The views of a scene show one set of named points, each view turned or mirrored, shifted and resized as a whole, with a little noise and some points left out.

Scene 1
View 1
(132): [14,-7,-5,-1,-6,-12,9,-1]
(92): [-2,-17,-12,-8,-5,-17,-14,21]
(7): [14,-23,-7,20,-11,-20,16,-16]
(78): [-6,-27,-17,12,-16,-53,-18,-5]
(191): [12,-14,-7,3,-6,-11,10,-2]
(137): [1,-21,-13,4,-10,-23,-5,5]
(153): [-12,-17,-15,-1,-16,-56,-26,4]
(63): [10,2,-4,-10,-8,-31,0,-5]
(56): [28,7,3,-5,-3,-4,27,-15]
(74): [13,-9,-7,5,-8,-25,9,-11]
(109): [15,-13,-8,-6,3,18,13,21]
(190): [24,7,4,2,-11,-36,18,-31]
View 2
(56): [-17,-16,33,36,20,0,6,63]
(7): [-30,-7,-1,21,34,20,9,13]
(190): [-27,9,-8,20,18,13,6,42]
(153): [4,-3,-33,-38,6,-34,18,-13]
(92): [3,-35,16,-12,25,-30,21,-13]
(137): [-12,-20,-2,-4,29,-14,18,-10]
(78): [-10,2,-40,-25,20,-11,13,-21]
(109): [-7,-55,60,28,38,-15,21,10]
(74): [-17,-9,-1,7,21,0,13,24]
(132): [-13,-21,16,13,22,-8,12,20]
(63): [-1,-10,1,-4,12,-23,16,32]
View 3
(78): [-37,14,-5,-13,-28,5,-33,0]
(56): [26,-28,-3,-5,-8,-12,28,-6]
(153): [-32,16,-8,-17,-31,6,-32,-5]
(7): [-8,-12,17,-16,5,3,12,-12]
(109): [39,-8,-11,-23,-29,0,32,-25]
(191): [7,-8,2,-18,-13,4,14,-14]
(74): [-3,-12,4,-12,-8,-2,5,-5]
(63): [2,-5,-10,-9,-21,-7,-3,-3]
(190): [2,-27,-4,7,3,-16,5,8]
(132): [10,-8,-1,-13,-17,1,13,-14]
(92): [2,13,-8,-31,-36,11,-2,-22]
View 4
(190): [-46,2,-19,5,10,-47,19,-37]
(74): [-16,-8,-25,-11,-1,-29,15,-14]
(132): [-32,2,-16,-18,0,-28,23,-25]
(137): [-3,-12,-38,-34,-20,-21,9,10]
(109): [20,-2,16,-44,-25,23,36,-19]
(191): [-5,-6,-16,-22,-9,-16,20,-16]
(63): [-36,4,-27,-34,-11,-28,21,-13]
(56): [-21,4,14,-6,4,-16,38,-49]
(7): [5,-15,-25,5,5,-29,5,-19]
(92): [-4,-5,-28,-56,-33,-3,21,14]
(78): [-16,-16,-70,-25,-16,-44,-6,30]
View 5
(74): [-20,6,4,28,-14,22,-34,-23]
(7): [-32,6,-13,-12,13,13,-22,-17]
(153): [-6,-11,23,25,-76,18,0,-11]
(191): [-23,12,-1,31,-16,4,-40,-33]
(56): [-23,13,3,51,17,30,-62,-41]
(109): [-43,33,-8,44,-14,-31,-65,-55]
(63): [-11,2,14,47,-34,25,-37,-31]
(92): [-28,15,7,38,-60,-14,-33,-37]
(137): [-20,5,8,39,-34,10,-34,-30]
(132): [-21,14,4,38,-16,10,-46,-34]
(78): [-13,-10,11,7,-59,16,3,-7]

Which points are out of place in each view (at most two, in the order of its rows)? Write none if all are in place.
view 1: none
view 2: (190)
view 3: (78), (109)
view 4: (132)
view 5: (7), (137)
